Each row is a point on a tangle of strands that fork, close into loops and nearly touch. The rows are in no order.
Points whose rows are less than 36.9 apart are linked; no others are. Some points are linked to none.
dakiz: [  3 -15  13  -1 -19  15   1 -11 -14   1 -29   7   3 -15  11  18  -7  -6
  14  18  45   3]
Pibe: [ -6  15  -2  14 -12  -7   0  -8 -12  -5   1 -12  -5   0   8   5   0   5
  -6   2  -6  -3]
Vuv: [ -9  -7  -3   4   1 -12  -6  -2   4  13   0   2 -13  -1   4  -5   3  -1
  -1 -17  -4 -12]
Pano: [-10  11  -2  11  -4 -11   1  13   9  10 -12  -1  13 -10   1   3   6 -16
  -7 -17  -6  13]
fedob: [ 16 -16   1 -21  -9   4   0 -20  -8 -21  -4   1  -2   0  -9  28  -7  10
   7  14  10  -4]
Tirin: [ 10   2  14   3   3 -11   5   2  15 -17  -9   2   2  13   1  15   1 -12
   7  17   4 -14]
Sudor: [  7  -1 -12 -11   1  13   6  -7   2  -5  17  -5   5  16   6  -3  -5   1
   9  15 -21   1]
saf: [-21   8   0 -15  -3   7 -19  19   2  25   7 -14  17 -16   3 -14   2   8
 -19 -17  -2  13]
gog: [ -2  -1  20 -13 -10  -5   4  -1  -4 -18 -12  -4   4   8  11 -10  -1  -9
  16   5  10  -9]
katig: [  6  -3   8  12  -3  -8 -16 -12  -1  23 -19  10 -15  -1  -2  14   0   4
   7  -4  10  16]
Gim: [ -3  -7  15  -4  -4  -3  10  15   8   1  -3  -7  -1 -19  -2  11   3  -9
   1 -19  -9   3]
Deva: [ 15   3 -16   0  -6   2   2 -17 -11 -14  -9   1  -3  20   4   8  -7  15
   3  23   1   6]
tevik: [  8  -1  -1  16  12 -11  20  24   4 -12  -5  22  -8   7  -8  -8  -1 -18
  -6  -2  -2 -11]
vuku: [ 15 -22  14  -3  -9   5  11 -11  -8  -5 -26  10  -6  -8  12  17  -6  -5
   3  10  37   1]
zapa: [-21   7  -7 -16   8  18 -13   6   4  16  19 -14  26  -4  10 -23   0   8
 -14  -9   0  13]
Kabi: [ -7  -1  -4  -2  29   4 -17  24   6  13  18   5   9   6  -7 -27  12  18
  -6   5  -6   1]
Buk: [ 13 -16  19  -9  -6   8  12 -10  -6  -9 -10   0  -3  -8  10   6  -5  -1
  11   8  34 -18]
Lut: [ -7   8 -17   8   8  -8   2  19  -5   1   6   5   4   9  -1 -26   3   4
  -7  -3 -12  -8]
fet: [ -8  -6  22  -3 -19   5 -12  -8 -11  10  -9  -4  -6 -17  -3  25  -7  -1
  20   1  17  -5]
Gopon: [-10   4   5  -3 -18  -1 -11 -15 -11   8 -21   0  -1   6  13   5 -11  -2
  20  11  12   5]
lef: [-12   5  -7  -3  16  20   5  31   9  -2  20  -4  13  10   3 -34  10  11
 -30   4  -5   6]
Tigev: [ -3   4   0   7 -15   5   3 -10   4  13   5 -13   5   0  -2   6   4  15
  17  -9   0 -12]
vas: [ -2   5   3 -13   0   8 -11   5 -10  15  15 -10   7  -5   3  -2  -6   5
  13  -5 -20   3]
rab: [-12  -2  16  -7 -15  -4   2   5  15   6 -15  -5   7  -5   5   7  -1 -14
  23  -5   4   3]
kop: [  5   1  -9 -10  19  -9  -2   8  15 -12   7   5  10   8 -15  -9   2  -4
  14   4  -9 -11]
ril: [  3  -8  -4 -17  -2  11 -11 -27 -11   1  12  -6  -5   6   3   4  -1  11
   9  10 -10   4]
mip: [-13  -5   2 -13  -1  -7  -3  -3  21  -1  -6  -7   6  -2   4  -3   3 -10
  12  -8  -4   5]
Karat: [ -1 -10  27 -13 -10   3  -3   0  -7   2 -10  -4  -9  -6   1  -1   2   4
  22  -4   5   4]
bab: [  6   1   6 -17 -13  12  13   0  -9 -19  17  -7   4   4  -8 -27   9   4
   3 -17 -12  -8]
davat: [ 19  -1  -4  -3  -6  14  22  -2  -8 -17  14  -2 -15  11  -3   5 -11  10
   2  10 -11  -6]
ravo: [  7   3  -3  10  -2  -6  20   7   3   1  -2   3   4   1   5  12 -12  -8
   7  -3   1 -21]
sopa: [ -9 -14   5  -6  -7   5   2 -16  -1 -12  -3 -11 -16 -16   3  15   3   2
   0  -1  -2  15]
Gofo: [ 12  -8  13  21  11 -14   4  20   3   6  -7  22   4  -1 -12   3   9 -32
  -9 -15  -7   2]
lovi: [  1 -15   2   8  -1  -6  11 -13   4  -2  -3   3 -22   6  15  12  -3  -6
  -7  -1   3 -12]
nagit: [ 17   9 -21 -11   9   8  11   2   7 -22   5   4  -3   7 -10   6 -15   2
 -12  20  -9  21]
fofaz: [ -4  -3   9  -2 -16  11  -2 -11 -13 -10   3 -13  -7  -1  11  21  -3   4
   5  23 -12   7]
miv: [-11  -6  -1   2   5   6   7   4  18  -2   8 -11 -12  -5  10  -6  11   5
 -20  -7 -12  11]
gos: [  5  15  11  10  -3 -15  -3   5  -5   1 -18   6  14  -5   0  17  -4 -25
   2  -1  -3  12]
Saro: [  8 -12   1   5  19  -9 -10  10  11  24  -4  18   1  -3  -5  18  -3 -20
   8  -2 -10   6]
Fiso: [-17   6  -9   1  24   9   2  29  16  -2  10   0  13   2  -2 -24   8  11
 -39  -3  12   9]
Vubu: [ 11  -3  -3  -7  -3  14   6   4  -4   5   3  -5   3   7   9   9  -9  10
  17  16 -19  11]
zut: [ 17   0 -25  -2  -4  -5   2 -13  -8  -8 -10  14   2  13   2  23 -17   3
  -4  16   1   3]
solu: [-13  -3  -3 -12  17   8  -3  35  15  14  13  -6  17  -9  -2 -18   7   4
 -14 -11  -9   4]
Miz: [20  1  1 17 -1 -3 18  3 -1 -1 -9  8 -2 -3  0 26 -9 -9 -1  1  1 -2]
Dula: [ -7  -9  -6   2  -3  -8  10  21  18   0  -3   0   1   8  -6 -22  18   0
   1 -18  -3 -22]
dek: [  6  16 -14   3   7  -9   4   7  -6 -10  -2   5  10  12   3  -2 -14  -7
   5  11 -11  -2]
tul: [ -3  -2  -7  -3  -4  12  -1 -13   1  -5   8 -13  -7   3  13  16  -3   7
  -7  20 -18  13]
Pabo: [ -2  -6  -3  -1 -14   4 -16 -21 -12   2 -22   1  -4 -14  -6  30  -2   8
  10  10  11  26]
lep: [-13  10   1   1 -10 -10  -5  25  10  19  -9  -6  15  -9  -6  -7   6  -4
   2 -18  -6   1]
mebiz: [  3  -8  23   1 -22  21   3 -16 -20  -8   0 -10   0  -2   9   8   3   8
  17  23  27 -18]
dezuz: [  0  -2  -1   5   9  -4  -5 -12  15  -5  -8   1   0 -12  -2  19   6 -14
 -20   0  -2  31]
Kago: [ -1  17 -25  14  22  -9   8  20   5 -11   7  17   2  -8 -21 -15  -4 -13
 -29  -7  -2   8]
Sot: [  8 -12   9  16   5 -11   5  -2   7   7  -8  15   1  -4  -4  17   1 -33
  -8 -17  -1   3]
sutus: [  9  -2  23  -1  -7 -10  -5  -9  -8  -2 -26  13  11  -7  -1  19  -5 -27
   8   1  23   9]
Lusu: [-16   7  -4   1 -13  -6  -7   3   2   5   1 -14   2   0   1 -21  18   9
 -14 -16  -4  -4]
Vada: [ -2  -1   0  -1  11 -18 -11   3   0   8  -5  10  -5  -9  -4  -6   5 -11
 -11 -21  -4   2]
Fefas: [ 11  -4  -8  16  10  -9   9   3  -9   8 -15  15 -15  10   9  -3  -7   3
   5  -3   2   1]
dapoz: [  3   0   5  -3  -6  -1   4  -9  12 -13   7  -9   2  16   2  11   1  -2
  11  15  -4 -18]
sigub: [  5   0  -9  -3  11  29   4  -3   9  10  26  -8   9  12   6 -14   6  18
   0   8 -17  12]
suk: [-20   6   6   5  -9  -5 -18   5   9  22  -5 -12  -4 -16   0  -3  14   8
 -13 -17   1  15]
tane: [-14   9  15   3 -23 -12  -7   4  -6  13 -19   0   7 -10   3   0  -4 -13
   5 -19  18 -14]
goke: [  1  -1  28   0 -23   8   3   1 -23   0   4 -13  -7  -8   1  -3   4  12
  10  -7   8 -17]
tela: [ -8 -11  15   4 -11  -2  -6 -20  -2  -3 -17  -3 -17   3   9   2   8   5
  11   3  19   2]
zineb: [  3 -11   4  -9  -7   8   7 -19 -16 -21   3  -5 -20  -7   1   9  -5   6
  -2   4  -1   5]
vus: [  2  18 -10  -3   8  -6  -5  -7  -8 -20  12  -7  -7   0 -11 -17  -1  10
 -21  -4  -5   3]
bigu: [  5  -5   0  -7  -7   3  11  -1 -14  -4  15  -1  -2   8  -3 -24   0   5
   8 -18  -6 -23]
Gosuk: [ -2  10 -17  -3   1   4   7   0   0 -15  17  -6  -5   4 -11 -30   4  13
 -20 -13  -5   0]
Getu: [ -5   3 -20  -6  11   0  -2 -13   1  -2   6  -6   1  -9  -4 -11   0  10
 -10 -18   0  14]
luf: [  2   2  -5  -8  25  -2 -12  14  14   6  13   1  11   2 -10 -11   6   7
   8   5 -11   3]
Nonu: [ 22  -1   2   6  -1  -7   4 -15  -2 -10 -20   6  -3  -4 -15  22   4   7
   4   0  18   9]
bunu: [  6   8   5  -1 -16  12   3 -24   2 -20  15 -14   8  15  -6   8   7   6
   9  16  -3 -17]
balab: [ 18 -14   7 -11   0   3  12  -7 -18 -17 -11   8 -20  -1   4  12 -12   2
   0   7   3  11]
Surav: [  9   7 -15   7  11 -17   3 -11   7 -14   0  10  -7   1 -13   6  -3  -9
 -12  -4   4  -4]
podel: [ -8  -2  28  -5 -23  15  -6 -14 -26 -11  -2 -10  -4   2   6  -3   7   4
  22  15  13  -6]
Gisil: [  3 -11  16  -7  -6  -6   5 -13   1 -16 -19   4  -3  -9  -2  22   1 -18
   3   0  13   7]
gik: [ 12  -2  19  -4 -12   5   2  -7 -20 -14  -2  -5  -5  -1  13  26  -9   1
   1  25  10 -18]
dubi: [ 11  -2 -13   2 -14   8   3 -19  -1   1  -6  -3   7  25   9   6  -1  15
  19  18   3  -3]
vivot: [ 18   4 -21  -4   9  -4   7   2   7 -10  -6  10   6   7  -7  20 -10  -3
  -3  17  -9  14]
Fozo: [  6  -1   7   4  13  -8 -20   4   6  27  -5   7  -8  -3  -5  12  -2   2
   9  -2  -3  12]
zige: [-16   0  15 -10 -18   5 -24 -11   2  16  -8  -4  -2 -16  -6  14  -9  -1
  23  -1   5   9]
zudat: [  5  -1  21  -3  -6  -3  -5  -6 -17  -8  10  -9 -18  -3   0   1   5  11
   0  -4  -3 -14]
rava: [ -6   4   2   3 -12  -4   2   0   8   2   7 -14   4   1  -7  -9  15  12
   4 -18  -2 -18]
vafi: [ -7  -3   9   4  -8  -2  -9  -5  19  15 -17  -1  -3  -5   7  24   2  -9
   7   8  -3  24]
Sufeb: [ -9  -2  -7 -16   3   6 -17   8  -8  18  18  -8   6  -1  -4 -32  14  15
 -16 -20 -10  -7]
gagi: [ -6   9  -7   4   3  -1   1   5  16  10  -6  -8  14 -12   0  12  -2  -4
  -1  -6  -6  20]
Miba: [-13  -7 -23  11  31   8   8  28  14   5  24  18   3  -9 -16 -21   2  11
 -21   7  -4  -6]
tof: [-10   8   4   3 -11  11  -1  -2   6   1  13 -20   3   0   5  -5  11  12
   0   2 -14   8]
Vuna: [ -8   5 -17  -7  13   7   0   2  15   4  17 -12  18  -8 -10 -15   6  14
  -9 -19   2   6]
Vob: [  9  -7  15  11  10 -14   9  24   1   2 -10  19  -5   1  -3  -3   4 -18
   1 -13   1 -12]
nena: [  1  -2  10  10 -22  10  12  -8  -3   9 -11  -9   2   5  19  15  -8   4
  17  12  16 -13]
vuf: [ -6  -3 -32   7  32   1   3  10   8   1  17  18  -6  -4 -13 -20  -6   4
 -13   2  -6   0]
Rugus: [ 13  -5   8  -3  -5   4  10  10  -9   7 -12   3  -2   4  10   7 -12   3
  21   6  -3   4]
Rusep: [ -6  -3  13   6 -27  13   6  -9  -2  15  -1 -13   0  -5   6  11  -5   9
  25  -5  11 -12]
Fur: [  5   9 -20  16  21  -9   8  15   4   2  -1  18  10 -10 -13  -5  -3 -13
 -14 -12  -6  11]
Sipe: [  9  -5 -13  -1   8  -1  -5  -7   1  10 -14   8  -6   5   8  11  -7   1
   2   7  -5  23]
Mesus: [  5   3   9   3  -5 -10  -8 -14 -15  -4 -22   7  -4  12  15   7  -8  -6
   6  18  15  -1]
zaf: [ -4  -9 -11   7  11 -14  11  17  19  -8   1  13 -10   1 -15 -16  13  -8
 -10 -17  -3 -17]
bes: [  4   4  30   8 -13  -8  -9   1  -8  12 -25  11   1 -11  -4  10  -3 -17
   8 -11  19   7]
Rus: [ -3   9  -7  -2   5  -9   1  11  -2   1  -2  -1   7   3   3 -14  -3   0
   4  -6  -8   5]
suda: [ -3  10  -1  10  -7  10  10  15   7  -3   9 -14   4  11   5 -22  14  14
  -5   0 -15   5]
zer: [ 13  -4 -11   2   9  -9   5 -15   6  -6  -9   5  -7  -1  -8   7   0   5
   1  -9   9   5]
kosef: [ 26   3  -8  15  14  -4  17  14  -4 -10   2  22 -14   9 -12  11 -13  -7
  -5  11  -5  -6]
nupu: [  4  -3 -13  15  17 -10  -7 -12  16   6 -10   8  -4   2   0  10   7 -11
 -17   0  -1  23]
momi: [  1  15   6   4  -8  -9  -6   6  -6  13 -13   1  12  -4   4  16 -13 -10
  16   3  -5   4]
Lesam: [  1 -20   8  -5  -8   2  11 -23  -7 -15  -5   0 -22  -3  12  15  -5  -5
  -3   4  11 -10]
Fanu: [  8   8 -29  -2  19  10   9   7   8 -10  16   6   1  11  -4  -6 -13   4
  -9  20 -15  13]
ber: [-11   5 -13  -1   0  -3  -1   7  -2  -5   3  -7  -3   3  -1 -34  14  13
 -29 -18  -2   0]
koz: [  8   2  25   0  -2 -13   4   0   2 -21 -21   4   3   5   5   3   2 -14
   7  10  21  -8]
zus: [-16  -3 -20  16  29   4  -3  22  14  21  17   7   6  -8  -1 -12   5   8
 -21  -2  -4   0]
pusu: [  4   1  -7   6  15  -9   9   9   0  -6   9  10 -13 -12  -4   4  -7 -19
 -25 -12 -14   2]
sulor: [ 17   4 -10   9   3   5  23  14   3 -11   6   3 -11   7  -4  10 -12   1
  -2   9 -14  -1]
Mib: [ 11  19   4   8   6 -13   7  15  -8 -10  -7   7   8   0  -4   7  -9 -15
   0   2 -10   2]
deg: [-13   5  10  -3 -21  -9 -10 -12 -15   3 -11  -6   2  -9  -2  -5   0   2
  11 -19  23 -17]
manot: [  3  -5 -16  -6  -2   4  15 -15  11 -21  -3  -3 -10   2   2  10  -7  -1
  -9   6  -4  15]
Sugi: [ -6  -5  13 -16  -8 -12  -5  -1  -4   1  -3  -4   1 -10  -7  -6   4  -2
  10 -24   9 -17]
Vab: [ -1  -8  18   1  -3 -10  -1   9   5  16 -10   7  -1 -14   0  15  -2 -23
   4 -20  -2   1]
lede: [ 28 -13  13   9   6 -10  -5  -7   2   7 -24  24   4  12  -2  23   1 -19
   3   7  19   6]
turuv: [-11  -1 -16  15   9 -13  -1  22   7  15  -5  15   9   8  -4 -21   6  -1
   9  -4  -6 -12]
ribep: [ -8  12  -1   4 -14   5   1 -17   5 -12  18 -19   7   5  -4   0  12   7
   0   5 -10 -10]
lonov: [  6   2 -12   9  29  -1   3  22  13   4   8  12   4   1  -6   7  -2  -4
  -2  15 -17   6]
totid: [ -8  12 -13 -15  14  13  -5 -10  12 -17  24 -11  10   5   2 -18  -3   3
 -18   6  -6  10]
fef: [ -6   7  -5  -5   4  -3   1  29   8  -8  16  -5   0   2 -14 -25  16   6
 -25  -6 -14 -13]
bug: [ -8   0 -17  15  23  -3   6  23  25  -1  14   9   8   1 -12  -5   7  -1
  -3  12 -13  -8]
pesok: [-16   4   2  11   1  -5  -4  12  11  11   1 -11  -5 -10  11  -5  13   0
 -25 -10  -8  13]
lafut: [-23   5   2 -14   2  17  -6   0   8  -2  12 -23  16 -13  11 -13   5   6
 -16  -4  -1  23]
dubom: [-14  12   8  16 -22   1  -3  -6 -11   2 -11 -14  -5  -6   9   8   4   6
   5   6  -1  12]
mani: [  9  -4  16   7  -2  -9  -8  -8 -16  16 -21  16 -11   5  18  10 -15 -16
   5   8  18  -4]
nor: [-10   0  33  -9 -32  10  -5   7 -14   7  -3 -11   4  -6  -2 -10   6   5
  22  -8  11 -14]
Tobip: [ -2   6 -29  11  23 -16   5   7   6 -12   6  27  -3   2 -21 -12  -7 -20
 -14   5  -3  -3]
vig: [ -2   5 -23  21   8 -14  11  10   6   6 -11  16  12   4  -3  -6  -2 -11
   8  -9   1 -11]
sopep: [ -9  -6  -9  -1  21  -5 -13  31   1  16   7   8   0   2 -10 -33  20  15
 -17  -7  -8  -5]
mim: [ 11 -12  -2 -17 -17  17  -1 -27 -21  -1   2  -2   8   8   1   9  -7  14
  25  13   8  -5]
Vit: [ -1  -4   2  -2   0  -6  16  12   3  -9   3   1  -9 -11  -3   0  -2 -11
 -14 -20 -11  -3]
kam: [-17  -7   4   3  -9   5 -12  -9  15  17  -2 -14 -10  -8   3  -3  12  15
   4 -11   1  14]
fafos: [ -6   8 -16  -1  19   0   0  17  15   6   0  -3  20  -8  -8 -17   6   8
 -10 -17   5  18]
dosak: [-10  -5  -1 -16  -1  -2  -6 -17   8 -11   1  -7  -3   7  11  -3   0  -9
   5   6  -8   1]
nezig: [-12  12  11  -1 -19  -9 -12  11  -5  17 -14  -5   3  -8  -4  -8   2   1
   8 -19   4   2]
vur: [ 13  -4  16   5   3  -7  -1   2 -19  14  -7  10 -12   6  15   2 -12   0
  10   4  15 -22]
suguk: [ -1   3  20   0 -16   2  -9 -12 -26 -11  -4  -8 -11   2  11  12  -1   4
   7  20   1  -3]
Ris: [ -3   1  17   6 -11  -7  -5  -9 -15   3  -5  -4  -6 -23  -3  28  -4  -6
   2  -9   8  -5]
pana: [ -6   0  -9   0  13  17   4  27   0   5  27   4   7  13   1 -37  12  10
 -14   5 -21  -7]
bod: [  1  -9  -4  10 -14   1  -9 -22 -10  16 -19   4 -13  -3   5  26  -4   9
   7   4  12  13]
Gereg: [ -5   6  -2  13 -10   1  22  15   6  -8   1 -10  -3   6   9  -9   4   1
  -6  -5 -14  -3]
Zopuz: [ 18   0  14  -8  -1   0  -1  -5  -7  -1   0  -2   6   6  -2   6  -8   6
  22   6  15 -24]
tosa: [  0  -2 -12  10  15 -11  -8   9   6  20  -4  13   1  11  -3  -5  -1   4
  22   4  -3 -10]
mikiv: [ -7  12 -16   4  10   4   0  -1  13   2   9 -13  10  -5   3   8  -3   5
 -13   4  -7  16]
Lapo: [ -1   0  38   3 -16  -4  -8   4 -15   8 -19   3  -7 -15   2   5  -1  -5
  10  -4  28  -9]
far: [ 24  -2  12   1   9  -4  10   4 -12  -6  -1   8  -7  12   3  -3  -9   4
   9   8  17 -29]
Fen: [-11   5  -5   1  24  -1  -6  21  17   4   3  -1  14 -12  -6 -12  13   4
 -35 -15  10  16]
Ziko: [ -1  -2  -4 -11   1   2  -5   8  -7   6  20  -4   3   4  -5 -22   8   7
   1 -15 -16 -13]
Nusol: [  2  -1   0   1  -4  -6   7 -15   7 -18 -15   1   3 -11  -4  24   3 -16
  -8   0   2  19]
repev: [  4   9   0   9 -14   2  27  12   0 -13   8  -8   0   4   3   1  -8  -1
   0  -4  -7 -21]
gunur: [-14   8  -4 -11   6  -2 -17   9  -2  19  11  -8  12 -14   4  -6  -6   1
  -2 -11 -11  10]
vad: [-11  -4  -2  -3  -5   4 -12 -12  14   8  -2 -13  -3   2  11  15   3   4
   6  14  -8  17]
levoz: [ 10   4  13  10  -7  -8   1 -15 -20   0 -13   4  -1 -14   1  30  -9  -7
  -3   4  22  -7]
duduk: [-20   9  10  -9 -17   0 -24 -14   3   6   5 -16   6   5   0 -14  15   5
  10  -3  -4  -2]
mobo: [ 23  -4   9   7  10 -10  -4   4   1  14 -19  16  -1   9  -5  18  -1  -2
  17   6   9   4]
lanep: [ -1   6 -15   8  13   6   0  -3  15   2  23 -11  -2   2  -2   2   3  13
 -12   4 -13  -1]
Zifo: [  6   2   1  -5 -15  15   2 -29 -20  -6  21  -8   1   4  -5 -10   7  10
   9  -6  -6 -12]
Magu: [ 18 -15  -3  -5  -3  -1  10  -8  11  -7 -15  10  -5  12   6  27  -4  -1
   5  18   8   0]
las: [  5   8   8   1  -2  -6 -12 -10  -2   0   2 -11  -2  -5 -10  20   5  14
   9   4   0   0]
rali: [ 22  -5  -9  -7  -8   6  20 -12 -12 -18   1   5 -12  11   0  12 -18   5
  -1  14   6 -13]
reti: [  7   0  19  -3  -2  -6   1  17  -4  10 -11   4  -6   0  -1  -1  -1   2
  15 -10   0  -3]
kup: [ 12  -7  -3  11   4 -10   0  -5   4  11  -9  13   1  11   8  25  -9 -12
   6  14  12 -23]
fini: [ -4  -8 -11  -5   9  11   8  12   9  -4  28   2  -5  13  -1 -28   6   0
  -5   3 -23 -11]
Siko: [ 11  -3  -7   7  22 -12   1  15   9   4   1  20   4  -3 -13  10  -1 -16
   3   2 -11  -5]
kupe: [ -9   9   3 -17 -13   5  -4  13 -16   4   2 -13  12  -8   4 -23   1   6
   2 -16 -13  11]
puru: [ 20 -16  -5 -18  -7   5   6 -11   8 -21  -5   8 -10  10  -7  29  -3   9
  -5  21   1   4]
gilu: [ -3  14 -27   0   9  13  18  17  11 -13  24  -1  -1   3 -13 -30  -4   6
 -25  -5  -3   5]
Dul: [ -3 -13   0  12   2 -10   4  -2   9  18  -7   9 -16   6  15   6  -2 -11
   3  -7   1 -13]
ruf: [ 34  -9   8   4   5  -6  11  -9   2 -12 -22  20   1   6 -12  25   0  -6
  -4   7  22   7]
Vifa: [ -9  -8 -10   3  24 -15 -14  12  11  16   0  20   5 -10  -6  -9   5 -21
  -9 -17  -5   2]
Lizos: [ 24  -8   5  -6  -5   6  10  -9 -16 -12  -3   4  -7   8  13  16 -16   4
  -2  24  21 -25]
sus: [ -1  10 -18  19   8 -17   0  -6   7   3 -18  10   8  13   4   1  -3 -11
   4   3   5   0]
Palun: [-17   5  25  -9 -29   5 -19   7 -14  13  -6 -10  -3 -10  -6 -12   4   7
  14 -11   0   2]
febul: [ -6   9 -16  -9  16  14  -2  -2  18 -12  36  -3   6  13 -10 -24   4   3
 -16  12 -10  -4]
Biku: [ -5   0 -12 -10  -3   4  -3 -24 -13  -6  10 -10   0 -11  -5  -3  -4  12
   2 -15  -4   4]
paduf: [ 12  -4  -3  -5  -3   7   1 -23 -12  -6  13  -3 -11  15   1  -4  -3  13
   8   3  -2 -14]
mov: [  1  -5  -7  -1 -22  23   6 -30 -25  -1   7  -8   4   4   4   0  -1  15
  19   1   2   1]
mibe: [ -9   4  16  19 -15  -7  -1  -8  -5   1 -21  -1 -12   0  15  15   3  -9
  -1   7   5  11]
vimak: [ -2  -3  20  -1 -23  17  -1  -4 -21   3 -23  -2   0  -7   9   7 -10   3
  26  15  32   2]
Doreb: [  6   7  13  -5   3 -13  -4   7 -20  -9   6   1 -12  -4  -3  -4  -3   0
  -5  -8  -8 -14]
Fino: [  7   3  12  -1 -21  13   3 -23 -14 -11   9 -12   8   8   3   8   1   9
  15  17  14 -24]
mebag: [ 10   0  -2 -21   1  10  12  -5  -3 -25  17  -3  -4   4 -11 -20  -2   5
   0  -6  -9   4]
Pugaf: [-11   4   1  -9  -9   6 -21 -14  -6  10 -10  -7   4 -16  -2  18  -7   4
  12   7   1  30]
Kopep: [-17   6  -4 -13   0   7 -17  -2   0  11  24  -8  15  12  12 -27   8  -2
  -1   1 -19  -6]
Rebe: [-13  -1  -1   6 -12  -2 -15 -24   0  11  -8  -7 -13   4   6  -2   5  12
  10  -3   9   6]
fik: [-13 -22  22 -11 -17  12  -8 -17  -6  -3 -12  -3 -16  -6   5   5   4   2
  24   5  18   2]
sugus: [  0  -8 -14  12  29  -7  -7   1   9  14   1  18   0  -6   1   2   1 -20
 -19  -8  -6  19]
ner: [ 14   3  -3  -7   9  -7   4  -1   1  -8   2   0   6   5 -11   2  -4   3
  20  -3   2 -14]
kevuf: [-20   3   2 -18  -6   6  -1  10   9  -5  12 -18  13 -10   8 -14   7  -3
 -14 -12 -13   7]
tam: [-20   8 -11 -10  11  20 -15   6   7  17  28  -6  28  11   9 -32  10   6
 -11   0  -7   0]
sova: [ 14   0  -8  15  10  -9  10  -4   0  -7   5  18  -9  -4 -12  23 -11 -30
 -23  -2  -9   1]
Netav: [  5  19 -16   0   7  14  16  11   4 -18  20  -7  -1   6  -8 -18  -8   5
 -15  10 -12  11]
Lum: [ -2  -8  -3  -7   5  10  14   7  20 -11  21  -7 -14   5   2 -13   3  -1
 -11   0 -17  -1]
zila: [ -7   5  -6 -17   4  21 -10 -21   3 -11  23 -16  11   2   6  -4   3   6
  -9  16 -12  18]
dulaf: [  6  10  -6  13   3  -9   0  11   1  19  -6   5  10  -4  -5  13  -8  -2
  13 -10  -4  -2]
kulir: [  2  11  -5  -2   9 -14 -11 -18  -1 -19   4   0  -9   4  -9  -1   2   1
 -11   2   1  -1]
lufud: [-10  -1  -5  -9  16   5 -11   9  -4   7  14  -7  -2  -4   2 -29   9  18
 -28 -16  -1   8]
tig: [ -9 -12 -12  -1   8  -7  -4  22   8  10   8   5   1   5 -14 -28  21  10
  -7 -14  -8 -22]
pafud: [ -4   1 -17   3  10 -11  10  25  -1  -2  -7  15   8  -7  -8 -24   2 -14
 -14 -22  -8   4]
Bul: [  6  -6  22  -8  -8  -1  15   1 -14 -14 -10  -1   1  -3  14 -13  -7  -7
   6  -2  26 -20]
Muke: [-17   5  -8  10  21  -3  -4  28  24   3   9   2  11   3   3 -13   9  -5
 -14  11 -13   3]
suma: [-10  -2  17  -6 -27  16 -16 -13 -21   1 -16  -3  -3   3   6   5  -4   4
  28  22  16   8]
mar: [  7  17   5  16 -10 -10   3 -11 -17 -10 -10  -4  -4  -2   0  20  -5   1
  -5  10  10  -6]
ruvi: [  4  -9   7  21   0 -12   3  -8   9  16 -14  11  -5   2   6  17   3 -22
  -3 -13  12 -10]
Mak: [ -9   1  -8 -18   7   5  -7  -5   2  -2  14  -4   7  10  14 -18  -3  -5
   4   7 -20   3]
tima: [ -9   5  -9  12  15   5  -4  18  12  14  21 -10   0  -2  -3 -10  12  18
 -19  -2 -11  -3]
girev: [ 19 -18   9 -20 -12  14  -1 -18 -19 -10  -6   0   2  -1  -1  22  -9  15
  19  19  23  -9]
meman: [-10  -1 -26   7  24 -12  -2   4  13  -6   2  15  -2   6  -3 -19  -1 -10
  -9   3  -6   1]
ranet: [-11  -4  -4 -20   3  11 -18 -21   0   3  13 -14   5  -5   5  -4   1   7
   2   4  -8  17]

A tip is a point with one link. Name the tips that can be reached along the links from each point below, in the order of the rows.
kop => Miz, vafi, zaf, kosef
saf => vas, rab, Biku, kevuf
vig => tosa, sus, dulaf
gagi => Sugi, Doreb, pafud
pusu => tevik, sopa, balab, Lapo, sova
zer => dubi, nena, mobo, mebag
Zifo => Magu, febul

A piece is all that can be reached along the links. How many separate loops has the piece of each point below (a circle has one, a figure eight two, a Y none), and how many tips (points with one link)?
suguk => loops 1, tips 4
fafos => loops 0, tips 4
momi => loops 0, tips 3
sugus => loops 0, tips 5
nena => loops 0, tips 4
Palun => loops 0, tips 3
fet => loops 0, tips 2
